A landscape with many valleys, sampled at points; each row gives a point and its height.
From any point a ball rolls to the lowest of the 2 points nearest to it. It stops when none of these is lower. Distance is the straight distance between rows; heights are no part of it.
tepog (h 435): [145  74 144  98 142 168 153 113 144 152 152 132 183 184 105 119 133 140
 122 200 140 185  99 128  86  73 126 142 132 113 113 147  92 139 139 137
 132 137  94 138 119  92 146 125 108 142  71]
zeda (h 258): [101 190 121 134 132 103 162 117 121 144 122 127  68  71 137  82 158 114
 109  79 117 116 152 119 163  94 110 148  93 143 157 135 165  90  82 161
 166 170 148  91 147 140 102 108 133 106 147]
rufas (h 594): [108 149 157 110 181 132 179 121 112 133 131 138 132 131 134  63 123 102
  85 130 143 163 165 136 130  77 110 124  74 138  99 131 154 119 126 155
 167 174 103 115 151 104 108  64 123  84 107]
Zulin (h 205): [156 157 120 146 160  96  61 100 101 129 152 158 129  69 114 176 114 125
  69 112 125 136 143 138 180 144 145  99 136 149 142 149 183 103 114  76
 109 115 141 157 152 176 191 143 123 145 173]
bibos (h 443): [128 111 103 117 129 110  43 101 121 138 131 140 141 119  92 148 140  79
 143 158 162 143 155 107 174 111 179 105 147 101 152 167 176  83 120 121
 124 116 120 137 143 185 187 152 114 148 150]
mevol (h 565): [ 91 154 134 158 171 127 189 153  79 120 150 119 140  69 163  72  94 121
  62 142 112  85 137 174 125 194  75  91 122 154 160  62 128 121 148 129
 143 156 125 115 136  73  83 129 120  77 108]
fip (h 469): [113 120 161 103 124 175 111 126 167 168 171 128 173 165 119 144 100  94
 186 153 156 169  77 137 108  65 163 170 145 105 151 143 121 108 141 151
 149 170  87 122 110 101 173 139 115 152  62]
Gani (h 736): [167 133 112 139  97 118 157 171 192 126  90 128  77 130 147 163 142 180
 179 101 138 114  85 120 141 190 126 123 129 119 160  90  99 149 108 107
 113 104 161 136 100 106 136 165 139 131 113]
valo (h 312): [140 128 139 126  91 191 156 169 203 109 115 141 106 157 154 130 141 111
 199 142 120 173  80 111 122 106 100 191  89 113 145 131  72 119 111 146
 105  94 104 125  97 142 126 122 104 150  85]
Kupem (h 450): [122  99 161 111 113 125  63 135 168 146 157 160 200 148  73 166  97 114
 218 145 189 130 114 135 147 109 165  90 139 113 128 127 111 139 167 120
 120 146 110 133 110 112 163 125 143 140  95]
sep (h 193): [142 103 107 124 125 144 121 117 165 108 111 133 149 154 105 158 149 133
 136 190 143 180 164 134  73  77 133 114 109 131  95 139  81 113 155 134
 114 118 150 111 158 113 160 123 120 141 166]
lin (h 484): [116 132 170 119 111 183 118 117 146 173 176 120 134 166 124 132 110  88
 200 129 161 149  64 106 120  90 154 179 140  98 172 145 113 104 107 159
 149 145  85 126  86 126 152 161 103 133  61]
Diri (h 293): [ 90 116 146 132 120  83  81 100  76 158 154  82 129 139  90 127 117  94
 144 120 127  74 124 119 182 136 180 120 197 112 143 174 208 123 104 164
 127  76 102 161 124 156 119 146 115 139 161]
Midot (h 251): [106 140 112 140 107  93  95  90  81 134 133  67 109 112 114 147 165 100
 161 128 136  99 108  90 192 107 169 109 189 127 163 178 185 115  92 179
 116  90  96 163 123 151 123 171 122 146 180]
besu (h 569): [125 192  66 138 110 117 135 142 180 114 109 145  70  96 191 170 175 125
 181 117 135 150 111  87 181 165 155 128 131 125 191 112  84 139 114  96
 151 119 198 121 159 128 153 142 144 132 148]
kub (h 144): [141 109 100 124 128 130 119 125 142 101  94 125 117 123 127 161 154 151
 100 151 129 158 177 127  82 103 117 121  96 133  82 124 100 120 142 118
 120 100 161 120 158 128 155 126 133 128 185]
derar (h 347): [111  96 177 112 137 137 160 136 107 150 129  85 100 153 111  94  97 148
  91 129  97 101 102 119 117 141 134 145 156 120 121  99 145 163 109 129
 110 122 115 130  88 107  89 157 133 112  85]
Noso (h 281): [149 122 115 158 151 113  63 116 123 111 127 156 145  88 114 164 138 107
  80 135 137 160 175 122 122  91 127 121  90 124  86 152 154  59 109 108
  89 133 152 118 159 204 189 112 108 147 170]
fal (h 252): [135 151  96 148 125 122  66 118 119 119 107 115 107  94 119 162 158 127
 113 128 119 144 153  99 129 101 140 137  95 126 109 164 146  78  95 140
  89 138 149 108 147 182 163 143 112 142 198]
vison (h 149): [151 163  56 118 112 105 116 135 179 118  99 143 103 113 172 223 162 157
 198 128 139 168 130  92 127 148 165 112 106 103 148 127  61 129 151  96
 112 131 190 123 148 159 156 143 152 142 191]
Dumin (h 465): [149  99 149 106 120 116  47 101 168 152 137 153 182 147  55 154 108 117
 189 146 184 109 154 148 141 130 176  67 152 112 116 125 153 118 167  99
 116  99 111 152 117 149 153 138 130 129 107]
sotap (h 643): [115  84 173 125 159 152 111 106  89 144 139 121 185 193  95  97  98 124
  99 162 118 137 140 130  91  90 119 115 137 134  64 137 141 155 141 135
 116 113  87 141 138 105 115 112 106 116 113]
Naf (h 423): [138 114 187  99 107 155 135 146 156 168 156 155 156 145 143 168  88 133
 199 128 176 173  75 119 128 138 131 150 141  93 148 109  89 164 144  81
 142 142 123 137  80  90 116 128 151 141  69]
teme (h 582): [ 88 150 129 129 178 134 191 141  84 125 144 140 142 118 144  52 116 118
  55 124 108 138 156 140 118 131  88  91  82 150 124  94 149 129 155 149
 147 159  99 130 156  97  95  83 125  68 103]
Zok (h 402): [140 132 151 149 140  99 133  95  60 105 153 180 192 150 132 119 115 101
  48  87 127 108 160 173 109 108 133 101 154 107  83 138 202  74 145 111
 156 124  91 127 141 164 136  78 117 142 118]
bisu (h 393): [122 111 176  78 114 128 120 141 117 181 140 118 115 139 130 139  86 154
 162 119 134 106  82 104 136 156 134 130 168 113 147  94 146 161 120 119
 106 132  96 150  67  75  96 168 153 128  68]
maki (h 265): [179  89 150 123  79 164 163 168 186 139 130 143 168 162 123 181 129 173
 187 155 158 183  66 139 103 124 113 153 103  97 122 126  39 136 131  90
 113  93 117 137  76 128 124 137 106 140  92]
nub (h 191): [154 149  60 124 121 107  63 133 161 116 105 147 125  98 141 204 152 132
 179 149 145 171 143  92 131 130 166  98 110 101 126 148  86 115 158 110
  90 139 176 132 143 171 164 136 150 162 187]
Tuf (h 346): [150 116 119 135 108 195 162 157 197 120  92 112 114 172 135  91 144 100
 147 157 113 193  98 124 121  84 106 217  99 125 116 155  61 116 106 177
 124 120  75 117 105 162 117 108  94 156  81]
muk (h 538): [105 143 126 145 143 136 171 160 140 137 113 110  86  73 151  98 120 146
 100 123 134 115 117 136 152 165 117 136 137 144 160  82 145 153 109 117
 138 138 169 110 134  72 121 134 135 112 113]
Zuda (h 228): [144 118  89 120 126 108  61 119 163 115 113 163 158 109 107 181 143 101
 169 173 165 161 157 120 123 106 172  96 120 107 119 148 104 101 164 102
  99 136 160 127 140 153 182 123 139 158 162]
femel (h 229): [170 136  59 120 114  88  65 128 166 105  99 122  98  87 141 190 147 187
 146 125 120 101 132 130 143 169 150 112 118 140 149 117  95 154 139 121
  78 100 159 150 119 165 141 184 167 164 205]
fer (h 498): [116 140 173 106 116 169 129 114 123 172 160 114  99 149 135 103 106  89
 192 115 144 145  68  84 132 106 149 166 168 100 159 137 148 130  83 145
 144 141  87 133  93 106 124 156 111 139  52]
rimif (h 94): [122 140 116 132 140 100 153 136  86  60 157 161 133  66 160 105 140 113
  56  99  79  75 158 168 139 148  80 114 124 128 120 112 185  99 157 121
 130 159 121 128 150 145 119  91 158 127 141]
Ruke (h 685): [112 137 169 126 172 138 167 130 120 158 100 110 117 149 105  45 102  83
 109 105 147 172 123 122 139  58 118 201 127 128 109 169 128 117  66 173
 170 178  86 118 104 143  93  91  99 121  76]
devaf (h 601): [108 127  88 158 137 126 163 146 125 108 108 131 139  75 162 128 141 168
  77 140 137 124 164 132  98 186  78 103 128 167 156  71  85 174 173  96
 153 115 190 122 173  93 130  92 133  84 149]
Bel (h 531): [ 97 178 117 130 146 156 150 143 171 127 126 158  78  91 172 116 134  95
 168 122 140 172 126 102 181 136 142 136 138 137 163 115 119 142 112 107
 178 144 181 111 160  91 156 109 143 127 101]
sizep (h 715): [100 157 151 135  75 212 145 166 159 131  99 128  56 109 161  66 152  91
 166 108 115 143  86 103 159 122 113 196 130 137 167 108 106 136  82 167
 105 118 107 120 104 140  87 114 113 135  79]
Kunoz (h 380): [145  91 122 125 146 179 180 130 161 156 108 116 130 154 115  62 142 106
 108 166 124 205 104 135 128  82 109 190 103 127  99 167  77 126 103 150
 141 137  86 125 112 125 130  89  96 132  62]
Bobof (h 259): [155 112  89 138 134 124  50 120 154 115 104 160 157  94  98 165 151 102
 117 173 149 174 161 119 111  95 157 109 115 124 112 162 125  75 141  98
  87 126 168 114 155 195 198 118 115 146 169]
monu (h 621): [138 132 126 141 190 116 154 104 129 137 109 117 169 182 103  84 140 109
  81 149 148 175 173 151  98  42 107 150  67 130  87 178 110  94 121 176
 169 164  92 102 154 127 134  79 103 111 134]
gul (h 397): [109 137 139 131 122 114 115 109 113 144 121  73  83 156 104 120 114 135
 143 112 119 111 126  99 121 110 160 142 149 106 118 151 168 120  92 170
 129 123 131 117 130 119 120 170 116 133 135]
Sek (h 154): [135 157 119 150 138  83 113 104  89 101 161 128 116  62 130 144 123 123
  86  80  80  80 132 153 193 145 105 131 111 144 159 171 197 111 102 125
 116 135 122 150 129 168 147 141 135 151 186]
Luf (h 557): [140 202 101 163 105 146 141 138 182 118 130 165  77 117 190 159 174  93
 213 128 139 162 107  91 173 148 164 129 116 114 187 121  67 129 102  99
 150 117 174 120 136 139 162 135 117 108 135]
fom (h 266): [147 131  85 116  95  90  53 115 157 128  97 103 115 121 111 171 137 168
 145 131 120 106 135 126 125 148 161 109 137 112 118 142 135 110 125 132
  87  90 144 145 119 166 131 182 134 152 190]
Viton (h 298): [123 202 103 121 130 120 152 131 145 147 114 155  59  51 154  81 157  99
 115  97 154 162 158 117 159  77 123 154  88 151 151 137 125  71  88 137
 182 175 156  70 155 151 126  92 125 111 154]
beno (h 545): [122 179 124 143 112 159 150 154 189 133 139 165  88 124 171 142 140 102
 212 119 140 163 101  97 164 138 139 140 137 121 175 114  90 142 106 107
 156 129 167 129 131 111 157 126 131 129  87]
mar (h 394): [118 124 154 139 155  98 149 116  47  84 137 146 189 185 147  86 123 101
  53  93 103  88 155 173 106 108 130 100 140 118  74 144 187 102 148 129
 144 120  75 124 131 156 103  77 111 130 103]
Val (h 172): [131 119 151 140 119  82 139 119  68  66 161 118 152 104 134 106  93 122
  97  96  89  38 137 182 170 195 115 127 157 141 132 137 201 137 137  99
 115 139 113 120 112 127  88 128 148 132 152]
nute (h 501): [ 82 146 146 115 152 114 125 133 154 135 154 163 137 103 161 144 105  92
 181 124 149 167 145  85 163 143 162 114 160 131 141 110 113 192 169  94
 150 160 172 149 168  68 159  91 185 131 104]
munu (h 300): [162  85 125 119 114 142 147 125 152 146  97 115 118 189 108 137 132 195
 104 147 113 138 124 137  66 127 122  90 119 126  92 108  85 162 142 132
 113  87 136 148 117 116 120 142 113 114 135]
lale (h 289): [159 117 153 147  77 176 145 180 198 123 126 147 135 155 142 173 133 137
 219 129 138 172  72 124 115 117 107 195  85  94 146 141  63 117 104 113
  96  80 118 119  78 149 132 155  96 139 101]
mesul (h 93): [142 112  80 129 130 118 158 126  57  78 138 189 167 114 154  99 153 117
  49  87  83  86 146 150  94 152  73  73 120 163  82 129 139  90 186  98
 155 121 112 138 153 163 144  79 136 124 139]
legiz (h 633): [124  98 142 150 180 145 130  99 101 140 134 115 187 205  97  93 127 124
  88 158 136 166 165 151  80  67 109 141  92 123  64 161 125 132 130 169
 144 130  95 124 158 119 122  93  98 117 126]
sobuk (h 664): [111  92 166  84 154 173 146 108 127 166 142 111 152 156 117  82 102  99
 125 159 131 173  92 115 117  81 138 181 157  91 116 135 126 135 115 141
 144 150  71 134  96 102 107 125 120 146  44]
Kabug (h 558): [ 83 139 143 140 162 125 153 152  87 111 152 129 128  69 156 103  97 118
  86 129 118  77 158 151 155 177  99 115 126 154 141  73 172 153 155 123
 133 160 131 116 150  67 104 111 148  92 131]
rusen (h 325): [139 101 156 108 124 134 139 133 144 148 107 101  98 175 115 124 113 167
 110 139 112 124 126 116  84 121 138 118 143 121 106 111 128 159 119 126
 109 109 125 136 110 106 114 163 132 120 112]
kogav (h 454): [130  94 164  97 125 164 122 130 158 156 164 143 196 174 106 148 110 120
 168 181 155 173  90 131 101  63 137 138 144 115 130 136  90 127 164 137
 135 165 104 135 113  83 155 123 130 147  73]
Bute (h 322): [129  99 165 107  99 120  70 134 154 163 125 107 147 180  78 153  99 140
 185 131 155 106 131 112 117 125 145  91 157 107 109 124 144 122 139 154
 102 115 100 150 105 120 125 155 134 142 120]
Duk (h 235): [185  87 147 107 100 162 149 130 175 157 127 146 185 185  98 183 133 189
 165 178 163 171  96 141  79 109 125 101 110 109 112 129  32 135 155 119
 109 114 126 136  93 124 127 137 112 138 103]
fasav (h 64): [132 108 122 143 114 104 142 123  80  69 141 144 148 127 145 107 139 136
  59 101  93  70 156 163  96 137  88 107 106 137  81 121 151 107 145 119
 128 130 121 130 142 143 115  96 128 115 158]
gafa (h 119): [125 105  93 136 133 140 148 121  67  97 154 205 199  98 150 132 140 116
  86 109 120 113 162 142  94 153  89  86 106 182  76 117 138 132 191  66
 170  98 123 148 160 128 136  59 127 113 140]
Zom (h 370): [123 148 140 122 113 143 100 115 142 155 129  99 102 175 119 123 129 111
 186 132 155 141 107  96 110  99 169 136 150 109 139 163 139  95  99 175
 133 130 115 114 139 125 147 176 101 144 117]
gofaz (h 376): [131 131 142  98 119 122 119 147 140 153 123 109  86 131 130 129 100 172
 157 115 128  96 100 108 137 178 140 122 162 132 150  98 149 171 130 129
 112 125 131 146  95  77 112 171 160 126 111]
mafal (h 419): [ 96 139 128 142 132  90  89 110  89 138 115  76 108 144 100 133 139 106
 132 106 124 104 158 111 131  92 156 161 146 114 111 176 179  99  87 176
 120 116 131 112 141 157 116 140 109 141 169]
tir (h 177): [142 104 103 144 152 140 103 121 152 123  76  84 157 182  97 131 162 129
 105 174 148 172 170 140  74  64 136 150  99 108  81 165 103  74 134 153
 118 130 122  81 161 166 136 135  98 130 174]
lesi (h 515): [ 73 156 124 115 151 132 137 139 153 126 139 162 110  75 154 135 132 110
 143 130 146 166 152 101 161 135 137 134 140 145 138 108 120 161 143 102
 163 154 186 119 178  81 152  88 169 123 127]
ras (h 198): [106 144 116 154 116  95 104  92  72 120 141  82 101  74 127 145 154 113
 117 106 104  93 122 109 198 119 137 135 131 145 161 184 192 121  83 157
 114 118 115 148 127 177 134 164 125 146 202]
tipe (h 696): [122 149 161 134 144 158 152 121 143 152 104 106  83 140 113  60 120  90
 137 103 136 157 104 102 136  83 148 198 144 134 124 169 123 110  72 167
 156 145 110 109 119 135 119 119  95 125  85]
Maru (h 190): [162 144  61 112 115  90 119 145 188 102  83 135  90 108 161 203 153 183
 162 121 130 129 138 120 125 174 146 122 119 124 148  92  64 164 152 104
 115 109 185 129 144 141 142 146 170 143 185]
sug (h 381): [104 124 162 132 172  93 156 152  44  84 143 105 153 195 145  85 104 126
  73  98  70  74 150 161 112 119 134 106 127 141  96 130 163 133 132 158
 141 133  74 108 117 142  72  87  98 111 107]
Dak (h 151): [115 151 148 129 148  73 156 116  71  70 177 128 134  88 147 101 107  95
  92  80  72  52 148 177 169 166 118 130 139 121 150 152 222 119 127 141
 128 152 108 119 107 146 108 111 140 149 146]
Buli (h 706): [110 145 160 135 102 178 161 151 153 144  96 100  74 117 129  33 132  79
 142  93 125 161  97 100 158  97 126 206 130 149 141 147 117 126  66 170
 127 137 100 116 102 154  85 109 104 129  82]
Rekab (h 138): [129 128 118 150 141  86 131 119 105  96 112  90 122 156 131 129 153 151
  71 104  96 107 171 147  78  85 110 144  85 107  88 138 138  94 109 158
 128 130 131 111 144 169 111 113 111 126 176]
kapa (h 344): [143 119 138 110 108 136  91 132 170 151 132 119 138 179 106 157 114 132
 197 140 164 149 114 121  99 113 150 112 129 110 128 131 112 108 126 153
 115 130 126 123 121 116 147 167 120 147 115]
tiv (h 731): [144 154 115 154  68 159 153 192 196 117  95 136  65 122 171 144 160 146
 200  92 115 127  74 112 155 176 111 146 126 127 172  99  98 133  86 136
  95  91 148 137  94 131 138 151 117 132  99]
fub (h 270): [165  95 142 109 112 147 131 130 160 154 104 148 158 180 108 175 137 208
 160 158 145 134 120 134  63 138 121  62 108 127  87  88  47 170 171 114
 111  90 134 153 105 127 115 125 137 128 123]
peri (h 232): [108  89 145 103 138 171 144 126  58 173 143 134 160 147 116 101  96 135
  70 149  89 113 108 134 108 164 102 101 122 181 106  60 100 181 156  85
 118 105 107 144 117  89  80 138 128  86 101]
nedov (h 294): [133 126 111 110  96  96  44 113 160 143 122 107 133 132 105 165 127 151
 186 121 153  92 131 123 147 154 173  86 139 109 125 129 143 132 133 141
  99  91 113 160 106 138 128 163 132 140 157]
pud (h 123): [141 163 137 142 157  92 132 121  96  77 177 164 121  61 154 119 126 103
  62  73  62  80 144 169 178 149 101 115 119 129 149 150 207  92 124 128
 137 172 122 136 144 171 157 104 153 163 140]
galet (h 439): [102 122 120 152 141 113  71 112  79 140 115  75 123 152  84 139 161  71
 143 129 137 117 162 100 144  94 166 146 159 105 134 191 165  73  87 178
 120 128 116 103 151 204 141 142  94 142 165]
kez (h 353): [117 147 138 104 102 106  95 118 115 165 144  90  84 142 121 146 119 150
 195 105 134  88  84  93 158 158 164 104 171 133 156 142 165 155 110 159
 122 114 100 160  89  95 111 178 143 137 130]
Sal (h 724): [130 174 123 164  58 184 142 165 174 115 105 126  31 112 154  91 179 106
 188  93 102 127  93 102 165 137 127 158 125 143 179 127 102 124  69 164
  96  94 131 122 108 135 127 140 106 122 107]
ses (h 616): [152 124  82 153 122 109 150 139 127  89 114 111 102  75 154 129 145 182
  82 140 124  83 149 169 118 192  65 135 112 144 163  92 116 149 143 116
 127 127 195 113 152 111 106 144 150 110 191]
gamo (h 525): [111 142 144 130 118 163 157 166 157 147 116 117  68 101 146  92 127 125
 141 111 114 132  82 113 158 157 130 145 156 130 153  89 147 156  93 118
 127 127 141 130 112  90 118 141 129 126  74]
lete (h 488): [102 142 157 117 138 139 147 138 165 141 169 183 152 128 145 164  99  91
 207 139 159 177 124  95 135 121 154 131 149 121 149 123  82 176 172  95
 158 181 153 149 143  72 169  96 172 132  78]
putiv (h 206): [111  98 136 141 127 144 148 131  58 115 133 131 150 150 125 101  98 144
  75 128  92  61 122 156 106 183  91  90 119 193  90  91 113 162 168  90
 115 122 118 134 125  95  89 132 124  76 139]
giri (h 472): [121 107 161 112 137 152 138 126 153 133 169 179 204 139 109 169  97 112
 187 176 155 174 115 116 109  87 156 110 151 124 131 131  75 159 188 110
 143 174 129 152 131  71 164 101 160 145  80]
mora (h 625): [161 126  67 141 106 111 160 141 166  94  85 100  65  95 133 155 160 196
  89 133 110 110 145 147 112 163 100 148  96 128 140 103 108 127 115 121
 117 108 196 108 144 129 132 162 140 121 191]
Fasak (h 608): [124 129  60 156 128 120 156 143 101  76 132 127 143  81 166 119 146 171
  65 127 131  95 167 160  83 202  46  99 104 164 158  79  91 144 178 102
 145 134 179 120 170 120 114 100 133  95 175]
Refed (h 653): [107  87 182  90 147 164 130 115  86 162 145 122 154 159 120 100  92 121
 103 166 121 149 123 106 111  97 134 138 157 123  97 110 142 167 130 120
 115 140  93 138 111  72 108 127 137 125  79]
doko (h 464): [120 131  94 133 124 141  53 103 106 130 117  99 123 132 114 132 165  70
 166 160 159 138 137  83 159 101 177 128 145 108 147 180 153  83 107 164
 115 137 101 110 149 183 165 162  97 142 165]
pevo (h 409): [135  92 178  79 105 152 154 153 134 170 134 133 137 125 157 137 108 129
 165 134 140 149  77 116 141 151 122 150 154  92 146  76 119 163 133  82
 116 125  95 136  57  81  90 144 146 136  41]
sudut (h 425): [123 114 136 124 132 100  53  95 114 138 131 160 156 109  92 139 111  91
 105 131 156 127 160 136 156 118 162 119 157 111 114 144 188 101 127 102
 121  94 130 140 154 152 164 129 120 147 149]
monuf (h 512): [112 152 157 105 123 158 131 133 119 165 141 121  78 128 138 101 117 116
 167  99 132 132  86  90 154 134 146 146 168 130 155 128 165 150  90 147
 139 140 118 130 109  82 123 160 132 130  74]
lizu (h 366): [ 95 107 182 135 155 111 155 137  70 115 142  85 131 172 118 100  90 146
  68 120 100  86 138 139 108 123 126 133 135 142  93 117 157 160 116 146
 119 132  99 120 111 114  81 124 113  95 120]
kato (h 592): [119 131  91 135 128 112 176 155 173 111  97 142 115  95 159 156 146 167
 121 136 141 149 149 119 122 175 115 101 144 143 160  83  83 184 168  93
 151 118 204 128 163  91 147 103 158 110 135]
nepab (h 741): [168 102 140 110 105 129 154 162 176 153 100 132 102 138 150 163 112 191
 162 116 139 124  86 122 115 183 112 116 141 110 143  67  87 170 133  99
 108 103 135 146  73 108 104 147 148 126  87]
gefu (h 478): [146 129 131 115 116 105  55  89 164 134 120 159 169 121  88 170 111 155
 145 142 154  91 147 159 129 152 174  69 154 121  89 104 142 135 173  93
 108  74 126 162 112 146 132 124 145 131 123]
suf (h 141): [138 100  93 147 120 120 129 113  82  92 129 180 171  85 151 141 124 141
  79 114 125  77 143 155 105 188  96  87 125 189  82 108 122 154 195  60
 151  92 142 145 156 143 130  97 143 105 157]
Vom (h 411): [139 129 151 143 132 103  89  82  81 121 156 168 167 126 113 144 106 106
  61  89 136 117 161 160 139 111 143 122 145 111 104 142 208  62 134  96
 137 115 119 127 149 170 159 112 119 141 138]
buvu (h 408): [161  70 106 113 155 172 167 100 134 173 141 125 171 179  92  80 156 134
  86 185 114 198 109 138  97  88 108 170 107 116  87 169  69 150 113 157
 138 126  95 128 117 114 124  98  86 131  66]
zuzog (h 182): [138 107 127 148 111 120 141 132  70  74 139 129 150 106 134  90 106 148
  96 135 104  33 134 176 129 223  73  85 139 172 118  97 121 153 165  88
 121 133 141 125 133 100  67 145 149 100 163]
Loni (h 217): [104 191 127 127 137  78 164 125  99 106 127 107  90  79 139  91 139 109
  94  87  86  75 156 144 150 113 107 141  95 130 175 145 198 106  94 189
 159 188 129  93 141 177  94 108 152 131 157]
Kizus (h 645): [133 140  77 120 103  96 114 103 125 120 106  86  75  96 128 149 145 156
 145 108  98  78 123 124 156 160 132 139 131 141 177 147 148 151  96 146
 106 102 150 131 116 132 122 198 162 146 205]
sanes (h 162): [172 103 111 150 119 109 133 115  71  67 132 162 165  79 135 110 118 144
  85 117 123  39 124 180 140 236  83  93 146 182  96 103 123 145 184  51
 144 114 136 131 140 138  94 120 153 120 155]
zuge (h 607): [142 163 131 122 190  99 181 119 134 140 105 132 118 161 129  50 128  96
  70 119 141 165 183 136 113  45 103 149  77 129 110 163 129  95  98 177
 186 177  93 121 140 150  99  67 120  97 121]
rorog (h 573): [ 85 142 119 143 158 122 180 145  53  96 149 125 148 125 144  64 114 116
  55 125  81  86 132 174 111 176  81  80 106 159 138  80 122 119 173 128
 139 156 111 117 140  96  78 119 119  75 119]
kanen (h 436): [137  99 185 101 108 153  90 134 154 173 161 149 194 159 100 188  91 150
 211 136 193 160  78 132 118 122 136 125 135 108 135 119  79 157 166 110
 121 146 114 130  79  93 124 135 148 142  89]
bof (h 635): [148 135  83 128 103 100 139 133 163 120  89  98  65 110 128 140 145 183
 137 115 110  82 118 139 138 180 126 143 138 131 169 107 129 154 109 129
 120 104 175 123 126 109 118 186 163 133 173]
roba (h 100): [141 112  97 147 116 108 128 124 114  78 118 124 116 101 138 152 147 160
  64 120 105 105 170 147  86 118  89 136  81 133  88 125 130 105 134 121
 114 114 148 122 154 159 140 119 128 116 188]
Fise (h 326): [100 123 149 121 111 107  92 117  96 166 147  66 111 181  86 145 118 109
 193 123 142  92  91  89 156 123 174 106 194 108 145 153 178 120 101 192
 119 105  92 161 112 134 108 171 125 133 134]
fiz (h 674): [106 108 183 108 186 162 166 102 104 169 128 111 146 156 105  59  98  98
  97 141 144 174 113 126 131  75 133 183 126 121  99 152 135 137 104 152
 155 170  80 123 112 105 107 104 113 117  61]
ref (h 180): [109 167 134 143 135  73 151 129 100  96 117  87  92 122 128 116 145 131
  89  89  90  80 159 143 117 101 117 157  97 112 129 152 178 100  94 175
 148 150 133  91 130 173  86 120 130 128 161]
Zaz (h 216): [149 111  95 143 122 115  72 124 136 117  89  89 125 145 103 154 158 143
  99 152 121 147 173 115  85  88 141 140 103 101  90 156 122  73 113 138
  82 120 156  97 147 194 140 152 102 148 201]
Lut (h 260): [107 102 125 119 163 167 157 115  59 178 163 157 183 158 110  91 115 124
  79 150  87 151 126 128  96 131  92 111  84 178  84  99 115 172 144 107
 129 124 105 137 134  89  99  91 107  86  98]
dazi (h 179): [162 154 125 163 140  75  92  92  91 109 171 135 135  94 110 163 104 149
  66  81  89  93 121 164 166 156 131 110 142 149 151 170 189  88 109  99
 109 135 130 149 123 183 162 150 130 146 182]
zaras (h 581): [104 167  78 141 118 102 155 154 195 119 104 137  96  77 177 161 154 144
 139 121 138 154 132  98 153 184 129 137 151 125 175  88  85 159 143  92
 150 126 219 119 186 114 155 104 160 132 143]
Baz (h 192): [162 105 115 116 120 154 156 129 175 130 120 139 171 179 104 159 136 157
 150 191 142 184 133 132  70  87 131  99 119 133 108 138  49 132 168 116
 126 115 136 135 140 108 161 123 121 139 120]
Vukiz (h 549): [106 136 128 138 147 123 167 141 111 113 126 110 102  92 134 104 122 145
  81 114 125  90 155 148 125 156  94 132 110 145 133  96 170 140 135 130
 137 142 145 116 139  80 104 129 133  95 149]

Where does a ball stop that starts at each point below?
gofaz: fasav
mafal: vison
sotap: Baz
lete: Baz
monuf: Baz
Lut: fasav
Gani: Baz
